Each scene shows the same named points in several views. A view is turned or mirrored, shifted and resized as a whole, has a little noise and may leave points out.
(in the rows, 128 means zero)

Scene 1
View 1
gep: | 119 | 120 |  61 | 134 |  87 | 153 | 116 | 144 | 140 | 127 | 155 | 148 | 105 | 103 |  90 | 151 | 143 | 141 | 161 | 145 | 177 |  39 |  82 | 111 | 133 |  95 | 103 | 119 | 140 | 165 | 150 | 146 |
dig: | 124 | 102 | 132 | 134 | 128 | 126 | 128 | 125 | 137 |  94 | 126 | 124 | 127 | 108 | 110 | 135 | 120 | 140 | 125 | 133 | 154 | 113 | 123 | 140 | 137 | 124 | 102 | 110 | 118 | 151 | 135 | 119 |
fiz: | 145 | 117 | 134 | 136 | 123 | 108 | 128 | 122 | 157 | 103 | 136 | 117 | 131 | 124 | 110 | 101 | 110 | 128 | 118 | 104 | 179 | 136 | 135 | 145 | 138 | 139 | 105 | 121 | 160 | 149 | 141 | 118 |
namu: | 121 | 121 | 103 | 128 | 117 | 130 | 122 | 159 | 142 | 110 | 135 | 123 | 122 | 124 | 108 | 141 | 123 | 136 | 144 | 132 | 178 |  82 | 107 | 122 | 132 | 135 | 103 | 101 | 147 | 146 | 165 | 123 |
nago: | 104 | 107 | 133 | 124 | 137 | 133 | 141 | 146 | 126 | 112 | 129 | 124 | 131 | 124 | 106 | 138 | 110 | 137 | 138 | 135 | 147 | 102 | 124 | 123 | 141 | 132 | 111 | 106 | 126 | 139 | 164 | 113 |
motu: | 127 | 104 | 139 | 134 | 141 | 125 | 135 | 142 | 139 | 118 | 139 | 129 | 119 | 115 | 112 | 133 | 106 | 132 | 126 | 118 | 159 | 103 |  96 | 139 | 136 | 126 | 106 | 109 | 142 | 144 | 160 | 127 |
nutes: | 121 | 143 |  75 | 126 |  89 | 134 | 127 | 133 | 156 |  99 | 138 | 128 | 114 | 137 | 104 | 112 | 141 | 147 | 174 | 133 | 190 |  78 | 120 | 108 | 145 | 145 |  88 | 126 | 147 | 167 | 159 | 128 |
Zak: | 122 | 103 | 136 | 130 | 132 | 148 | 172 | 112 | 115 | 108 | 143 | 143 | 132 | 134 |  88 | 103 | 103 | 133 | 154 | 123 | 164 | 110 | 123 | 112 | 170 | 125 | 110 | 131 | 127 | 150 | 161 | 115 |
nale: | 137 | 113 | 132 | 134 | 127 | 115 | 130 | 129 | 150 | 105 | 135 | 121 | 127 | 121 | 110 | 114 | 111 | 132 | 123 | 112 | 171 | 124 | 122 | 141 | 139 | 135 | 104 | 115 | 150 | 149 | 147 | 120 |
Fiko: | 112 | 108 |  99 | 128 | 114 | 147 | 137 | 148 | 126 | 131 | 149 | 139 | 126 | 115 |  90 | 143 | 119 | 134 | 145 | 138 | 161 |  72 | 106 | 112 | 140 | 105 | 117 | 114 | 141 | 147 | 162 | 126 |
gigun: | 126 |  97 | 138 | 134 | 132 | 134 | 155 | 109 | 128 | 125 | 148 | 142 | 128 | 115 |  91 | 111 | 103 | 131 | 130 | 116 | 149 | 114 | 117 | 129 | 155 | 107 | 118 | 136 | 134 | 150 | 146 | 123 |
Tes: | 107 | 136 | 125 | 121 | 126 | 113 | 132 | 138 | 161 | 106 | 125 | 116 | 111 | 138 | 126 | 116 | 124 | 147 | 157 | 121 | 157 | 104 | 116 | 126 | 139 | 165 |  85 | 119 | 136 | 154 | 171 | 126 |
marit: | 143 | 109 | 112 | 139 | 110 | 136 | 145 | 109 | 136 | 112 | 151 | 142 | 126 | 117 |  87 | 103 | 115 | 130 | 137 | 115 | 179 | 107 | 117 | 126 | 154 | 112 | 110 | 135 | 150 | 160 | 139 | 127 |
Lag: | 110 | 130 | 108 | 122 | 118 | 123 | 127 | 149 | 148 | 101 | 126 | 114 | 126 | 136 | 115 | 128 | 125 | 142 | 151 | 132 | 168 |  99 | 132 | 119 | 136 | 154 |  97 | 109 | 141 | 148 | 166 | 117 |
pina: |  80 | 102 | 136 | 123 | 145 | 134 | 129 | 141 | 134 | 127 | 125 | 133 | 102 |  97 | 122 | 168 | 122 | 153 | 144 | 147 | 104 |  74 |  83 | 133 | 130 | 116 |  98 | 111 |  90 | 148 | 160 | 137 |
Doka: | 111 | 118 | 143 | 123 | 138 | 100 | 122 | 146 | 150 |  97 | 111 |  95 | 146 | 135 | 121 | 125 | 108 | 136 | 114 | 124 | 149 | 144 | 167 | 137 | 128 | 158 | 112 | 101 | 143 | 132 | 153 |  97 |
piz: | 151 | 109 |  95 | 137 | 108 | 132 | 110 | 171 | 131 |  92 | 137 | 113 | 147 | 119 |  94 | 146 | 117 | 120 | 114 | 133 | 212 | 100 | 133 | 128 | 124 | 124 | 122 |  79 | 171 | 137 | 146 | 105 |
zese: | 138 |  97 | 128 | 136 | 135 | 115 | 116 | 161 | 142 | 139 | 146 | 119 | 138 | 107 | 100 | 144 |  97 | 117 |  91 | 113 | 165 | 112 | 116 | 145 | 118 | 106 | 133 |  99 | 174 | 129 | 151 | 117 |
zoz: | 127 | 127 | 121 | 126 | 128 | 115 | 121 | 160 | 150 |  93 | 124 | 106 | 131 | 137 | 120 | 127 | 116 | 135 | 135 | 123 | 185 | 112 | 129 | 129 | 132 | 162 |  99 |  93 | 153 | 141 | 167 | 111 |
zasef: |  91 | 119 | 156 | 117 | 161 | 112 | 133 | 162 | 147 | 112 | 115 | 109 | 114 | 132 | 138 | 145 | 108 | 144 | 142 | 128 | 132 | 105 | 102 | 134 | 131 | 165 |  91 |  96 | 121 | 135 | 187 | 121 |
ripu: | 132 | 107 | 138 | 137 | 126 | 119 | 130 | 109 | 145 |  92 | 129 | 126 | 122 | 108 | 112 | 118 | 119 | 140 | 126 | 121 | 156 | 124 | 119 | 147 | 141 | 128 |  98 | 122 | 122 | 158 | 130 | 125 |
gatas: | 113 | 112 | 130 | 127 | 140 | 118 | 131 | 153 | 148 | 143 | 144 | 126 | 116 | 118 | 112 | 137 | 104 | 130 | 128 | 116 | 147 |  94 |  97 | 135 | 129 | 125 | 112 | 115 | 155 | 139 | 172 | 130 |
Fof: | 127 | 108 | 125 | 132 | 126 | 134 | 151 | 128 | 132 | 127 | 150 | 140 | 125 | 125 |  94 | 111 | 105 | 128 | 140 | 113 | 167 | 102 | 110 | 122 | 152 | 120 | 114 | 128 | 152 | 149 | 162 | 125 |
Mized: | 130 | 102 | 129 | 136 | 132 | 122 | 117 | 146 | 144 | 120 | 139 | 125 | 119 | 100 | 111 | 146 | 113 | 131 | 114 | 123 | 158 |  98 |  97 | 147 | 124 | 113 | 110 | 104 | 143 | 145 | 145 | 129 |
View 2
Lag: | 111 | 110 | 143 |  85 | 130 | 112 | 132 | 121 | 141 | 114 | 116 | 123 | 121 | 146 | 106 | 131 | 156 | 131 | 167 | 117 | 122 | 124 | 115 | 129 | 131 | 139 | 116 | 137 | 154 | 112 | 131 | 119 |
piz: |  79 |  96 | 150 | 114 | 137 | 130 | 112 | 121 | 111 | 103 | 101 | 144 |  98 | 189 | 123 |  86 | 139 | 129 | 165 | 129 |  81 | 109 | 109 | 116 | 144 | 148 | 111 | 157 | 149 | 115 | 111 |  95 |
Fof: | 107 |  98 | 139 | 125 | 151 |  97 | 134 | 112 | 127 | 111 | 112 | 145 | 128 | 140 |  99 | 144 | 148 | 121 | 163 | 121 |  83 | 137 | 109 | 122 | 109 | 159 | 138 | 159 | 163 | 154 | 138 | 130 |
Zak: | 121 |  87 | 139 | 113 | 158 |  83 | 122 | 126 | 132 | 130 | 104 | 148 | 128 | 141 |  91 | 156 | 152 | 105 | 169 | 115 |  99 | 129 | 105 | 111 |  93 | 151 | 147 | 164 | 168 | 154 | 125 | 153 |
motu: | 120 | 111 | 137 | 134 | 143 | 117 | 130 | 124 | 125 |  97 | 118 | 137 | 138 | 141 | 109 | 123 | 147 | 136 | 150 | 132 |  89 | 128 | 107 | 113 | 119 | 154 | 134 | 154 | 167 | 125 | 154 | 136 |
zoz: | 108 | 110 | 151 | 102 | 124 | 111 | 113 | 126 | 139 | 109 | 119 | 134 | 119 | 146 | 118 | 112 | 154 | 134 | 176 | 138 | 114 | 116 | 102 | 128 | 142 | 144 | 107 | 134 | 155 | 104 | 132 | 117 |
gep: | 110 | 128 | 119 |  92 | 152 | 127 | 184 | 105 | 113 |  79 |  76 | 113 | 117 | 187 |  78 | 144 | 121 | 134 | 136 |  82 |  93 | 137 | 134 | 113 | 125 | 145 | 129 | 168 | 136 | 142 | 131 |  85 |
nago: | 118 |  98 | 132 | 111 | 140 | 115 | 129 | 128 | 127 | 112 | 118 | 135 | 130 | 146 | 106 | 128 | 165 | 120 | 150 | 114 | 106 | 113 | 115 | 113 | 106 | 141 | 141 | 143 | 171 | 110 | 138 | 144 |
Fiko: | 105 | 106 | 122 | 112 | 148 | 115 | 160 | 110 | 113 |  95 |  98 | 133 | 120 | 165 |  94 | 138 | 149 | 117 | 142 |  95 |  87 | 124 | 126 | 115 | 106 | 147 | 141 | 156 | 158 | 136 | 132 | 113 |
fiz: | 103 |  94 | 171 | 114 | 146 | 118 |  99 | 125 | 142 | 128 | 134 | 140 | 127 | 136 | 121 | 118 | 140 | 144 | 174 | 145 |  90 | 150 | 104 | 132 | 140 | 158 | 121 | 162 | 158 | 142 | 139 | 131 |
nutes: | 112 | 121 | 146 |  63 | 140 | 101 | 150 | 110 | 146 | 113 |  94 | 116 | 114 | 158 |  87 | 155 | 133 | 133 | 176 | 103 | 124 | 146 | 119 | 134 | 139 | 143 | 109 | 152 | 134 | 143 | 121 |  96 |
pina: | 150 | 125 | 111 | 113 | 144 | 141 | 168 | 129 | 123 |  86 | 117 | 108 | 157 | 144 |  92 | 142 | 156 | 139 | 110 |  96 | 113 | 121 | 133 |  99 |  99 | 135 | 158 | 148 | 174 |  95 | 170 | 154 |
gigun: | 114 |  88 | 145 | 127 | 163 | 109 | 125 | 123 | 126 | 121 | 121 | 143 | 136 | 137 | 102 | 144 | 147 | 122 | 152 | 118 |  78 | 144 | 115 | 113 |  99 | 158 | 154 | 172 | 171 | 155 | 143 | 151 |
Tes: | 128 | 121 | 145 |  89 | 126 | 105 | 134 | 121 | 154 | 111 | 124 | 119 | 135 | 125 | 103 | 145 | 153 | 141 | 169 | 127 | 128 | 135 | 110 | 133 | 132 | 143 | 115 | 133 | 156 | 116 | 149 | 128 |
Doka: | 102 |  83 | 165 | 100 | 126 | 131 |  90 | 135 | 145 | 136 | 153 | 135 | 124 | 130 | 135 | 102 | 176 | 135 | 165 | 139 | 111 | 119 | 114 | 131 | 131 | 140 | 126 | 134 | 175 |  94 | 135 | 145 |
nale: | 109 | 100 | 159 | 117 | 145 | 119 | 110 | 126 | 136 | 117 | 128 | 136 | 131 | 140 | 116 | 120 | 142 | 141 | 166 | 137 |  92 | 141 | 107 | 124 | 133 | 154 | 128 | 160 | 161 | 134 | 142 | 133 |
namu: | 109 | 118 | 134 | 103 | 134 | 117 | 144 | 116 | 126 |  93 | 103 | 128 | 120 | 161 | 103 | 123 | 145 | 132 | 157 | 117 | 103 | 120 | 115 | 121 | 130 | 144 | 118 | 145 | 151 | 116 | 135 | 107 |
dig: | 125 | 100 | 149 | 108 | 152 | 135 | 117 | 137 | 130 | 117 | 119 | 126 | 136 | 155 | 109 | 121 | 140 | 140 | 146 | 122 | 103 | 133 | 118 | 107 | 122 | 144 | 140 | 168 | 164 | 118 | 142 | 149 |
ripu: | 129 | 101 | 160 | 109 | 157 | 130 | 110 | 138 | 138 | 125 | 124 | 125 | 142 | 144 | 108 | 127 | 131 | 147 | 154 | 131 | 102 | 149 | 113 | 111 | 126 | 150 | 138 | 175 | 161 | 133 | 148 | 153 |
zasef: | 140 | 123 | 127 | 116 | 117 | 113 | 133 | 130 | 140 |  95 | 133 | 125 | 147 | 118 | 113 | 126 | 174 | 137 | 150 | 135 | 126 | 107 | 106 | 119 | 117 | 138 | 127 | 116 | 176 |  80 | 166 | 150 |
gatas: | 108 | 115 | 131 | 134 | 134 | 118 | 147 | 110 | 125 |  88 | 127 | 136 | 136 | 130 | 111 | 127 | 161 | 135 | 145 | 125 |  82 | 129 | 115 | 126 | 116 | 155 | 135 | 140 | 169 | 126 | 161 | 122 |
Mized: | 113 | 112 | 139 | 134 | 145 | 140 | 134 | 123 | 118 |  90 | 120 | 131 | 136 | 153 | 114 | 111 | 140 | 146 | 138 | 127 |  79 | 131 | 116 | 112 | 127 | 153 | 134 | 161 | 164 | 120 | 156 | 126 |
View 3
pina: | 126 | 131 | 150 | 134 | 143 | 117 | 103 | 145 | 146 | 109 | 133 | 135 | 140 | 130 | 106 | 147 | 120 | 141 | 152 | 140 | 128 | 131 | 141 | 116 | 125 | 147 | 152 | 124 | 114 | 131 | 114 | 110 |
gep: | 120 | 128 | 155 | 128 | 144 | 116 | 105 | 141 | 125 | 103 | 145 | 119 | 105 | 112 | 125 | 132 | 119 | 137 | 123 | 135 | 110 | 132 | 120 | 101 | 134 | 150 | 123 | 119 | 124 | 127 | 101 | 142 |
gigun: | 128 | 124 | 125 | 120 | 139 | 123 | 116 | 127 | 139 | 121 | 129 | 122 | 149 | 134 | 120 | 131 | 110 | 117 | 141 | 133 | 134 | 128 | 126 | 119 | 125 | 150 | 121 | 140 | 125 | 124 | 132 | 136 |
nago: | 124 | 117 | 130 | 123 | 134 | 133 | 109 | 131 | 140 | 119 | 135 | 141 | 141 | 126 | 118 | 141 | 114 | 131 | 145 | 126 | 128 | 119 | 135 | 122 | 120 | 137 | 130 | 138 | 117 | 130 | 121 | 124 |
Fiko: | 126 | 126 | 139 | 124 | 136 | 126 | 103 | 131 | 135 | 110 | 135 | 127 | 128 | 121 | 121 | 134 | 121 | 138 | 136 | 127 | 113 | 123 | 123 | 109 | 129 | 145 | 125 | 128 | 119 | 128 | 113 | 139 |
piz: | 126 | 101 | 126 | 116 | 124 | 124 | 113 | 126 | 122 | 123 | 148 | 143 | 119 | 112 | 135 | 135 | 116 | 130 | 125 | 121 | 123 | 124 | 133 | 118 | 136 | 119 | 105 | 157 | 118 | 144 | 104 | 138 |
nutes: | 102 | 112 | 144 | 121 | 145 | 142 | 117 | 139 | 126 | 111 | 148 | 133 | 105 | 108 | 128 | 134 | 100 | 121 | 121 | 129 | 125 | 122 | 124 | 115 | 116 | 143 | 120 | 124 | 128 | 113 | 114 | 137 |
namu: | 118 | 112 | 142 | 121 | 135 | 127 | 108 | 133 | 129 | 113 | 142 | 140 | 118 | 113 | 127 | 139 | 113 | 131 | 133 | 128 | 121 | 123 | 132 | 119 | 127 | 133 | 127 | 138 | 118 | 127 | 115 | 130 |
dig: | 123 | 115 | 130 | 128 | 139 | 123 | 119 | 138 | 139 | 125 | 141 | 134 | 138 | 127 | 118 | 141 | 108 | 122 | 138 | 136 | 141 | 131 | 139 | 122 | 125 | 137 | 124 | 142 | 122 | 136 | 116 | 122 |
Fof: | 124 | 119 | 131 | 118 | 138 | 125 | 112 | 123 | 132 | 117 | 130 | 126 | 137 | 125 | 126 | 131 | 111 | 119 | 138 | 129 | 125 | 122 | 124 | 120 | 126 | 146 | 121 | 139 | 122 | 120 | 133 | 140 |
zese: | 141 | 114 | 130 | 102 | 123 | 109 | 111 | 127 | 127 | 115 | 134 | 140 | 140 | 128 | 131 | 130 | 114 | 128 | 139 | 128 | 128 | 130 | 133 | 125 | 144 | 127 | 125 | 163 | 119 | 137 | 120 | 126 |
Doka: | 122 | 104 | 120 | 105 | 126 | 143 | 121 | 137 | 139 | 125 | 140 | 158 | 144 | 128 | 122 | 138 |  99 | 122 | 141 | 121 | 144 | 120 | 143 | 135 | 119 | 122 | 128 | 157 | 123 | 129 | 120 | 112 |
Tes: | 108 | 110 | 143 | 118 | 142 | 137 | 116 | 136 | 134 | 114 | 139 | 146 | 123 | 116 | 123 | 141 |  99 | 120 | 137 | 131 | 133 | 120 | 137 | 129 | 115 | 138 | 138 | 136 | 120 | 112 | 128 | 118 |
Lag: | 112 | 110 | 137 | 117 | 136 | 141 | 114 | 136 | 133 | 116 | 143 | 146 | 122 | 115 | 124 | 139 | 104 | 126 | 133 | 125 | 129 | 119 | 135 | 123 | 118 | 133 | 128 | 137 | 121 | 121 | 117 | 124 |
zoz: | 113 | 101 | 134 | 115 | 131 | 135 | 115 | 129 | 129 | 120 | 143 | 153 | 122 | 113 | 130 | 141 | 104 | 122 | 134 | 125 | 131 | 118 | 139 | 130 | 121 | 124 | 125 | 150 | 117 | 126 | 122 | 123 |
marit: | 122 | 119 | 129 | 120 | 142 | 123 | 120 | 128 | 130 | 121 | 137 | 119 | 133 | 125 | 127 | 129 | 106 | 112 | 129 | 134 | 132 | 129 | 121 | 116 | 126 | 148 | 111 | 139 | 128 | 124 | 127 | 144 |
Mized: | 131 | 117 | 140 | 118 | 134 | 108 | 111 | 133 | 130 | 115 | 137 | 135 | 133 | 124 | 125 | 137 | 114 | 128 | 139 | 136 | 130 | 134 | 136 | 122 | 138 | 135 | 130 | 149 | 118 | 135 | 118 | 124 |
gatas: | 129 | 120 | 142 | 110 | 133 | 118 | 106 | 128 | 131 | 108 | 130 | 139 | 135 | 124 | 126 | 134 | 112 | 129 | 144 | 130 | 122 | 125 | 132 | 124 | 133 | 139 | 138 | 145 | 116 | 120 | 129 | 124 |
Zak: | 118 | 119 | 122 | 130 | 142 | 138 | 114 | 121 | 141 | 126 | 129 | 124 | 146 | 127 | 120 | 136 | 112 | 116 | 141 | 127 | 129 | 117 | 124 | 118 | 113 | 150 | 116 | 132 | 121 | 122 | 136 | 142 |
zasef: | 117 | 111 | 144 | 123 | 135 | 131 | 106 | 132 | 141 | 115 | 132 | 156 | 137 | 121 | 117 | 150 | 110 | 130 | 154 | 130 | 131 | 118 | 147 | 134 | 118 | 131 | 152 | 141 | 108 | 121 | 131 | 105 |
ripu: | 120 | 115 | 130 | 125 | 142 | 120 | 124 | 137 | 137 | 126 | 140 | 130 | 139 | 129 | 120 | 139 | 102 | 113 | 136 | 140 | 148 | 135 | 138 | 126 | 125 | 141 | 124 | 144 | 125 | 130 | 124 | 123 |
nale: | 121 | 110 | 130 | 114 | 136 | 123 | 120 | 130 | 130 | 122 | 138 | 137 | 134 | 124 | 128 | 135 | 102 | 114 | 134 | 133 | 139 | 128 | 134 | 128 | 128 | 135 | 121 | 152 | 123 | 125 | 128 | 127 |
View 4
zoz: | 112 | 114 | 147 |  95 | 120 |  91 | 117 | 125 | 108 | 105 | 131 | 163 | 121 | 144 | 158 | 125 |  84 | 106 | 117 | 124 |  83 | 140 | 156 | 101 | 158 | 136 | 120 | 133 | 118 | 153 | 122 | 130 |
zese: | 104 | 133 | 143 | 107 | 127 |  88 | 150 | 141 | 112 | 120 |  98 | 131 | 111 | 134 | 123 | 157 | 108 | 115 | 126 | 143 |  71 | 129 | 169 |  83 | 144 | 130 | 113 |  94 | 124 | 142 | 128 | 101 |
Mized: | 101 | 125 | 158 | 119 | 122 |  94 | 142 | 134 | 126 | 117 | 114 | 137 | 113 | 125 | 117 | 135 | 116 | 112 | 133 | 125 |  97 | 136 | 152 |  94 | 138 | 118 | 122 | 100 | 122 | 144 | 135 | 117 |
Fiko: | 112 | 106 | 170 | 157 | 131 | 117 | 135 | 122 | 116 | 149 | 126 | 151 | 109 | 142 |  95 | 142 | 110 | 108 | 144 | 106 |  80 | 136 | 142 | 103 | 147 | 131 | 110 | 122 | 121 | 157 | 134 | 133 |
nale: | 116 | 132 | 142 |  91 | 130 | 100 | 133 | 144 | 115 | 108 | 144 | 148 | 111 | 143 | 131 | 132 | 110 | 121 | 118 | 129 |  92 | 128 | 146 |  98 | 150 | 125 | 127 | 119 | 128 | 157 | 126 | 131 |
Lag: | 123 | 106 | 157 | 116 | 129 | 104 | 119 | 121 | 106 | 116 | 144 | 170 | 124 | 149 | 141 | 121 |  84 | 103 | 130 | 111 |  90 | 143 | 147 | 105 | 155 | 128 | 121 | 139 | 123 | 149 | 129 | 141 |
piz: | 105 |  99 | 143 | 123 | 136 |  78 | 137 | 116 | 114 | 121 | 116 | 147 | 127 | 155 | 130 | 141 | 118 |  91 | 106 | 123 |  71 | 124 | 191 |  72 | 156 | 150 | 119 | 132 | 103 | 173 | 114 | 109 |
ripu: | 118 | 136 | 146 |  95 | 137 | 107 | 138 | 144 | 120 | 100 | 148 | 151 | 115 | 135 | 115 | 124 | 131 | 126 | 126 | 120 | 113 | 131 | 131 | 103 | 145 | 115 | 132 | 119 | 127 | 157 | 131 | 132 |
gep: | 110 |  84 | 192 | 191 | 130 | 102 | 139 | 119 | 140 | 163 | 154 | 142 | 111 | 146 |  83 | 128 | 113 |  84 | 140 |  87 | 101 | 135 | 163 |  91 | 133 | 118 | 124 | 119 | 123 | 159 | 143 | 153 |
Fof: | 115 | 128 | 152 | 119 | 128 | 120 | 129 | 144 | 115 | 137 | 144 | 147 |  94 | 145 | 108 | 145 | 112 | 132 | 130 | 122 |  76 | 125 | 131 | 109 | 153 | 133 | 112 | 119 | 129 | 168 | 128 | 142 |
Doka: | 129 | 133 | 127 |  69 | 143 | 101 | 131 | 131 |  84 |  82 | 117 | 174 | 134 | 146 | 157 | 131 |  87 | 116 | 127 | 138 |  85 | 141 | 143 | 100 | 160 | 129 | 119 | 135 | 125 | 132 | 122 | 111 |
gatas: | 105 | 129 | 161 | 121 | 112 | 105 | 130 | 139 | 116 | 131 | 117 | 142 | 101 | 128 | 126 | 143 |  86 | 119 | 141 | 128 |  78 | 140 | 141 | 107 | 144 | 122 | 110 | 100 | 132 | 137 | 138 | 129 |
marit: | 122 | 127 | 149 | 118 | 142 | 115 | 139 | 149 | 121 | 133 | 164 | 144 |  99 | 153 |  97 | 141 | 131 | 127 | 119 | 117 |  89 | 116 | 141 |  97 | 149 | 129 | 125 | 124 | 130 | 178 | 127 | 144 |
Tes: | 120 | 116 | 160 | 104 | 118 | 106 | 112 | 132 | 113 | 111 | 156 | 168 | 114 | 139 | 150 | 113 |  73 | 112 | 131 | 112 | 100 | 147 | 132 | 117 | 152 | 118 | 125 | 131 | 130 | 143 | 135 | 155 |
nago: | 114 | 121 | 154 | 117 | 130 | 119 | 126 | 120 | 102 | 114 | 114 | 166 | 117 | 132 | 121 | 133 | 106 | 119 | 145 | 118 |  87 | 144 | 124 | 114 | 156 | 133 | 110 | 129 | 119 | 148 | 129 | 123 |
Zak: | 121 | 132 | 146 | 114 | 136 | 138 | 122 | 135 | 105 | 128 | 148 | 164 |  96 | 145 | 102 | 139 | 127 | 143 | 134 | 114 |  81 | 127 | 105 | 121 | 164 | 141 | 109 | 141 | 123 | 183 | 124 | 144 |
nutes: | 130 |  90 | 170 | 141 | 135 | 103 | 119 | 127 | 121 | 138 | 186 | 165 | 116 | 164 | 126 | 115 |  89 |  94 | 119 |  94 |  96 | 133 | 155 | 101 | 151 | 125 | 130 | 148 | 127 | 166 | 132 | 170 |
zasef: | 102 | 126 | 161 |  99 | 102 | 110 | 106 | 118 | 108 |  98 | 106 | 168 | 117 | 113 | 159 | 117 |  71 | 119 | 150 | 122 |  99 | 162 | 117 | 129 | 152 | 120 | 112 | 118 | 120 | 128 | 137 | 129 |
dig: | 116 | 127 | 150 | 106 | 139 | 109 | 139 | 129 | 114 |  99 | 130 | 156 | 125 | 131 | 114 | 124 | 128 | 117 | 134 | 117 | 112 | 137 | 132 | 103 | 147 | 119 | 128 | 124 | 119 | 151 | 130 | 121 |
fiz: | 122 | 137 | 134 |  78 | 136 |  95 | 136 | 154 | 112 | 104 | 154 | 148 | 111 | 151 | 137 | 134 | 109 | 125 | 109 | 135 |  88 | 121 | 152 |  93 | 151 | 126 | 130 | 120 | 131 | 158 | 122 | 132 |
motu: | 100 | 131 | 156 | 112 | 115 | 104 | 129 | 137 | 122 | 118 | 122 | 144 | 104 | 126 | 123 | 135 | 110 | 124 | 132 | 125 |  92 | 137 | 137 | 109 | 147 | 124 | 118 | 108 | 122 | 154 | 133 | 127 |

Which points are out of place in each view (at most two, in the order of its rows)? Write none if all are in place.
view 1: zese
view 2: gep
view 3: Fiko
view 4: zoz, ripu
